Each row is a point on a tangle of strands that fork, close into loops and nearly touch. The rows are in no order.
Two points are linked if the straight distance between their rows is under 44.7.
liri: [  2.5   3.6   4.1  -9.5  19.2   9.9 -11.9 -24.8  22.7  -2.2  -6.7  20.6
   5.9  -3.5  -0.1  24.2  16.5 -14.3  -7.9 -14.9]
Nem: [ 26.2   2.3   3.9 -31.3   5.0   4.1  -8.3  17.3  20.6  -3.4  48.4   9.5
 -19.5   6.6   5.0 -15.9  -7.7 -12.2   9.1  13.6]
fofu: [ -8.1  -1.6  -8.5   4.8   1.1  -0.1   4.5 -15.1   6.5  -7.3 -27.9  -3.9
   8.4   3.0  -2.0  22.2   6.9  -0.1  -2.7  -3.6]
Kor: [-23.4  19.1  -5.6  18.4   2.5 -21.1  -2.3   3.7 -16.0   9.2 -26.0 -31.6
  -2.6  11.9  -0.9  19.3   0.6   9.4  -9.2   8.5]
ger: [ -2.5  19.5  -5.7  -7.1  24.9   2.5 -25.5   7.6   6.0   8.5  -9.8  -9.7
 -14.0  16.1   7.9  18.9  16.8   6.8   0.9   9.6]
Nuku: [  6.1 -15.1 -12.1 -12.3 -11.9 -34.9  22.4   8.8  16.9 -14.0  31.8   8.2
   7.2  -8.7   6.9   6.3  -4.1   0.4 -15.7 -10.7]
vefef: [-26.2   2.5  -2.0  13.9  -4.6 -21.4  -6.9  -1.7 -16.7  -0.2 -57.4   2.9
  12.1   1.7   5.9  28.1   3.8   9.7  -6.7 -11.2]
sibi: [  4.7  -5.1  11.9   4.9  -4.1  30.3   7.7   1.5 -24.4   8.6  -4.3  -6.2
  -0.8   3.1   3.9 -30.2 -19.7  -2.3   0.0  22.9]
foruk: [ 14.5   8.0   5.0 -20.6  21.2  31.9 -24.8  -3.0 -17.0  11.9   8.0  20.4
 -16.3   7.0  -4.0 -14.5 -10.6   0.8  17.4  26.4]
pedi: [  0.5   3.2   5.8  30.4 -19.5  13.6   9.3  -4.2 -16.2  -0.2 -33.5  -5.6
  12.4   0.2  -0.3  -6.7   2.4   3.2   1.4 -21.8]
Kom: [ 29.9  -3.5   6.7 -38.2  22.1  22.4 -20.1  12.3   7.9   8.6  43.3  15.9
 -25.7   6.3  -7.8 -25.2  -0.8  -7.3   7.5  16.9]
nisu: [-20.8  29.6  -4.8   5.7  -0.6  -5.7  -3.8   2.9  -1.1   6.7  -9.0 -16.4
  -2.3   8.5   1.4  12.9   5.6  -1.3   5.4   1.8]
lefa: [-22.7 -15.5   4.2   7.7 -10.3 -18.9   8.0 -13.2  29.0 -11.6 -15.6   8.5
  -0.5  -5.7 -13.9  37.0   6.1  -7.7  -8.7 -21.6]
Rifi: [  7.2 -19.4   4.6  -7.9  -7.6  -0.6  15.4  -2.2  -0.1 -16.5  21.8  26.9
  18.1 -11.6  -4.5 -17.2  -4.1  -1.1  11.9  -1.6]
kez: [ 14.2  -3.3 -14.1  -1.8  17.9  28.3 -12.0 -13.9  -1.6  19.0  -7.9  18.2
   0.6  12.7   7.8  10.4   0.5  -3.4   0.1   1.0]
kav: [-15.0   7.7  -1.0   7.9  -8.6 -32.6   4.3   0.4  13.8  -1.0 -14.3 -33.9
  -0.7  -4.4  -9.3  19.2  -0.3  -3.3  -7.0  -7.1]
nuvuf: [-17.0  -3.0   9.3   1.2   5.3 -32.4 -12.3  -2.4  21.1   1.5 -38.1  -3.8
  -1.4  -4.6  -0.3  29.2  17.6  -9.0   1.8 -12.2]
gemu: [ -4.7  10.7   5.4  -5.7   6.0  10.5   5.0  12.7 -22.3   5.0  15.8 -31.2
  -2.6   2.7  10.3 -25.4 -11.1  10.4   4.4   4.0]
Tepe: [  0.6   4.2  -3.5 -10.1  15.5  32.2 -11.0  -7.5 -10.6   5.7  -4.5  -0.8
 -13.3  20.5  -6.4  -8.4 -10.5   0.7  16.6  31.1]
kas: [ 12.4  -8.4   3.3  -1.7 -20.3  12.2  16.0  -3.4  -6.0 -15.4  11.5   9.4
  19.2  -4.2 -21.6 -32.5 -10.1  -3.7   9.4   0.3]
bazaf: [ 39.5  -6.1   4.4 -37.6  11.8  12.0 -15.9   7.2  10.4  -2.1  49.4  42.4
 -18.5  -3.2 -19.5 -19.3  -5.4  -8.1  12.3  20.6]
Sotuz: [-24.9  16.7  -7.9  18.3  -5.7 -13.2  -4.5  10.2 -26.9   8.7 -44.1   6.4
   5.5  12.2  23.4  19.6  -4.0  19.9  -9.3  -1.5]
Vazek: [  3.1 -14.9   9.7   6.3 -20.1 -30.6  25.9   2.7  16.8 -10.1  16.1  -2.4
  12.9 -10.9   0.1  -5.3  -1.9  -4.4 -10.6 -16.0]
vuk: [  3.7 -14.6   6.8  12.2 -24.3  -6.8  12.3   5.6   0.9 -19.4 -14.3 -11.8
   4.2 -16.4  -0.3  -9.8   3.0   0.6   1.8 -24.4]
Gasab: [ 10.8 -11.1  -6.7   0.6   6.0  27.8  -6.5  -9.0 -13.2  18.3 -11.4  24.7
   2.5   0.8   1.0 -10.0 -10.6   2.4  16.1   1.5]
sutol: [ -7.0   2.3   6.6  22.4 -33.3  -9.3  10.9  -5.5  -7.8 -16.5 -39.7 -16.0
  14.5 -18.5  -6.5  13.2   5.1  10.8  -9.9 -23.3]
faf: [  5.8 -14.0  -0.6 -11.3  -7.7  -5.5   1.3 -10.1  14.9 -17.4  17.8  12.1
  10.0 -10.4  -5.8   2.9   6.5   2.2   0.6 -14.9]
gafe: [  0.1  -1.1  10.0  16.8 -12.4   2.5  13.8  11.7   2.7 -10.5  -0.2 -12.5
   9.0  -4.8   2.7  -3.9   4.1  -2.7   4.8  -3.8]
libe: [ 15.6 -14.5  -6.4  -2.0  -6.6  24.6   1.1  -3.8 -12.8  13.0  -5.3   8.9
   3.0   5.8 -17.2 -30.1 -18.2   4.9  18.4  -2.6]
zug: [ -1.7   5.5   2.4   6.4  25.1   9.0 -12.2   3.8  -2.1  -0.3   1.4 -18.1
 -10.1  21.8   7.2   2.6   9.2  -0.5  11.9  13.3]
Guli: [-11.5  11.2  -8.3  -0.8  12.1 -10.0   3.4   3.6   0.1   9.3  19.8 -18.6
   0.3  -5.3  11.2  -4.4  -5.2  -4.8  -7.9   3.2]
kudit: [-12.8  19.8  -4.8   5.1  24.8   3.8  -2.6   4.5 -15.7  22.8  13.6 -18.8
   1.0   5.4  16.0 -15.4  -3.5   6.7  -1.7  11.5]
zegi: [ 16.5   8.2  -7.5 -15.6  28.0  11.2 -19.9  -9.8   7.3   6.3  30.6  16.0
 -14.8  -0.7   3.9  -0.1  15.6  -4.5   5.9   9.0]
boteg: [-26.4   4.7  -0.6  32.7 -14.7 -27.9  -4.7  11.8 -18.7   7.1 -68.5  -8.7
   8.1   7.0   9.4  35.4   2.8  18.5 -24.2  -0.2]
magom: [ 11.0  12.9 -14.9 -13.7  19.5  25.1 -33.7 -17.0   4.6  14.9  23.5  16.2
 -22.7  -7.3   0.3  14.3  12.8  -9.0  -6.8  19.9]
sifo: [-19.2  28.4  -8.0  21.3 -13.1  -2.8  -4.3  14.9 -27.1   8.1 -33.3 -18.7
  -3.0  10.8   8.3  11.3  -5.5  22.1  -3.5   9.6]
Vak: [  2.1   9.3   0.1  17.2  -5.2  22.0  11.6  11.0 -32.5   2.2  -6.1 -26.9
  -0.8   4.9   9.4 -30.9 -11.1   5.4  -1.8  12.5]
potu: [ 13.7   7.3  -0.2 -27.2  -3.9   7.9  10.2   3.1  -4.3   4.2  37.6  11.8
  -5.9   8.4  -8.6 -29.8 -20.4   0.8   8.8   5.3]
Figak: [-10.5  15.6   9.8  13.7 -15.2  -7.3  14.0  21.9 -18.2  -2.4  18.5 -25.3
  -0.3  -4.4   1.5 -23.6  -5.0   9.7   1.4   4.5]
Niz: [-14.7  13.2  -4.4   5.9  18.3  -8.0 -21.9   6.1   6.7  12.9 -34.2  -9.1
  -6.1  17.4  12.1  31.8  14.2   4.5   3.6   0.8]
sil: [ 16.8 -22.0  -0.4 -16.5 -15.5 -24.3  32.2  -1.0   8.3 -25.1  33.1  22.7
  13.8  -5.0   4.7  -5.6  -9.1 -10.0 -15.5 -14.4]
nufed: [ -1.9  14.5 -12.2 -14.6   6.1   1.9   0.8  -9.8   8.4  12.0  40.6  -0.8
  -2.3  -2.4   2.7  -3.6  -6.7  -6.2   0.0   3.0]
zav: [-12.7  13.2   1.0  26.0 -22.7 -19.3   8.1   8.0  -2.0  -2.1 -24.3 -42.9
  -1.8  -7.2  -9.3  12.3   6.0   4.8 -16.5  -7.1]
nub: [-20.4  -5.0   4.7   0.7  25.5 -24.0  -8.1  -2.8  11.7  11.1 -44.6  -9.8
   0.9  11.6   1.1  41.0  21.2  -0.4  -9.5   3.9]
gefos: [ 20.4 -27.6  -7.3  -5.4  -1.0  16.2   3.2  -4.9   0.2  10.4  19.6   8.6
   5.9   0.8  -7.7 -27.8  -9.8   0.9   2.7  -6.2]
naket: [  5.0 -18.1  12.0  21.5 -38.5 -22.9  32.2   7.9   1.3 -21.7   9.4   5.8
   8.1 -23.8  -5.0 -13.8   0.7  -5.9 -18.1 -18.7]
Bazir: [  9.4   2.7   1.2  -3.9  -6.8   8.4  12.7  12.0 -22.0  -3.7  20.8   0.8
   2.0   4.7 -13.8 -38.6 -13.3  -3.2  10.0   6.7]
Nogup: [ 23.7 -19.8   5.0 -17.0 -18.5  -6.8  24.2   4.9   1.5 -15.2  42.5  26.6
   8.9  -3.6   3.8 -26.4  -9.7  -2.5  -4.0   1.7]
sav: [  6.3 -11.6  -8.5 -12.7  12.4  17.7  -4.7 -11.6  11.3   4.3  37.5  12.2
  -7.6   0.9  -1.0  -7.0   1.9  -4.4  -1.2   7.6]
gifut: [  0.7   8.9   0.5  -1.8  12.2  13.1   5.7 -23.9  -2.6  -4.8  -6.7  16.9
  15.4  -6.2   2.0  -1.0   7.7 -12.9   8.6  -0.9]
fev: [ -1.7 -11.0   4.7  19.4   1.0   9.7   3.9   2.8 -25.1  -1.0 -31.4  -7.7
   0.5  16.0   0.9  -6.5   4.8  11.0   2.4  -4.2]
nek: [ 13.1   8.4 -19.9  -2.5  27.3  27.7 -34.7 -14.9  -1.6  20.1  -2.0  12.7
  -3.9  -3.7   8.1  19.2   8.9  -1.2  -8.7   8.9]
rozo: [  3.6   6.6  11.9  -2.0 -15.3  -4.2  20.0  34.5 -12.0  -3.0  37.8 -17.8
  -7.5 -10.9   5.9 -40.1  -7.0   4.3   7.2  -2.0]
Mato: [-7.8  9.7 -2.7 -2.3 -3.2 -4.1 -7.9 -8.2 16.6 -6.1 -4.8 -4.6  2.1  3.6
 -3.1 17.7 -2.0  5.3  9.7  3.1]
Mizo: [ -7.7  13.4   9.6  36.2 -29.3 -20.0   6.6   7.1 -16.5 -13.2 -43.4 -31.6
   2.2 -19.9 -11.0   6.0  12.5  15.2 -12.7 -11.7]
fina: [ -9.6  -7.5  -3.2  18.1   9.2  11.4  -5.9  -0.1 -11.0   6.2 -25.6  -2.6
  -0.4  11.3   4.5  13.9   9.9   3.5  -3.5  10.0]
Fida: [-18.3  11.9  -4.8  15.1  -8.5  -3.4  -4.6  23.1  -3.0   3.6   0.5 -18.3
 -13.3   8.1   7.6   2.5  -3.8   2.9   3.5  -2.9]
Fab: [ 24.6  -1.8   1.2 -20.4   9.9   7.5  -3.7  15.2   9.5   1.4  24.5  -4.4
 -12.6   1.7  13.3 -17.0  -9.6  -5.1  14.2   3.5]
kimap: [-16.8 -19.1   0.3 -11.2   2.4 -18.9  -6.4 -21.6  35.7   3.3  -9.7   8.3
  -2.1  -3.1 -14.9  36.4  16.1  -2.9  -2.1  -9.6]
fofa: [-26.6  -5.1   9.2  14.8  -2.0 -27.1  -3.0  -5.0   1.0   8.5 -40.7 -11.0
   9.6  -5.7  -2.4  25.8  13.2   6.1  -4.7 -16.8]
Venis: [ 36.1 -14.1  -1.5 -48.1   7.5  -7.2  -1.5  13.0   2.2  -8.2  56.2  35.8
  -7.2   1.1 -13.7 -25.8 -23.8 -11.0   1.2  19.7]
kebur: [-14.9  -9.0   3.6   5.1  11.6   4.7  -2.5 -21.5   9.5  -7.9 -11.4  15.8
  10.7  -6.9  -3.6   9.3  11.3 -11.4  -4.3 -14.4]
puz: [ -1.0   0.3   7.3   9.1  14.7  36.5  -3.2  10.6 -23.9  15.5   1.4   3.7
  -3.7  13.0   4.7 -18.9 -14.2   3.2   9.8  35.2]
gize: [ 22.1  -3.6   4.6  -9.5  -0.1  24.3  -3.6  -0.2   4.7  -8.7   9.5   8.4
  -2.4   1.4   5.1 -16.4  -9.6 -13.7  13.2  10.1]
gego: [ -5.4 -11.7  -2.8 -15.1  -2.3 -35.2  -0.7 -10.8  36.0  -8.7  10.8  14.9
   4.2 -10.1 -10.3  26.6  11.1  -6.4  -6.9 -18.4]
Dez: [ -4.7   9.6  -8.3 -14.1   6.6 -26.1  -4.5  -7.3  23.6  -7.8   7.8   3.1
   0.0  -6.9  -5.2  23.6   6.2  -3.7   2.9   0.2]
nodu: [  7.8  -3.1   4.0   2.4  -2.7  13.4   8.8  -3.5   1.1   0.1  -3.9  -7.8
   3.9  -4.2  10.0 -11.4 -12.7  -7.5   0.0  -2.3]
tik: [  4.4 -14.7  -6.4 -18.5   5.2   3.1  -8.5 -26.8  29.9  -7.1  18.3  22.7
   1.3  -7.2   0.7  15.1  12.4  -8.4  -8.5 -12.3]
giso: [-16.0  -9.2  11.4  27.5 -21.9  -7.2  12.9  -3.6   9.1 -14.0 -18.7  -8.8
   2.6 -17.1  -0.7  10.0   7.0   9.0  -7.3 -28.3]

A fork is a point with three links, a tip a point with one. Leave the first point through the second and follow the links. Name the first fork or tip that comes.
bazaf, Kom | kav
giso, vuk | Venis
gefos, libe | gemu

A piece is two or more points that can be reached from each other along the links. Count, over all rows, the pieces, the separate loops (a circle has one, a figure eight two, a Y none), the forks (points with three links) and the tips (points with one).
pieces | 3
loops | 0
forks | 7
tips | 13
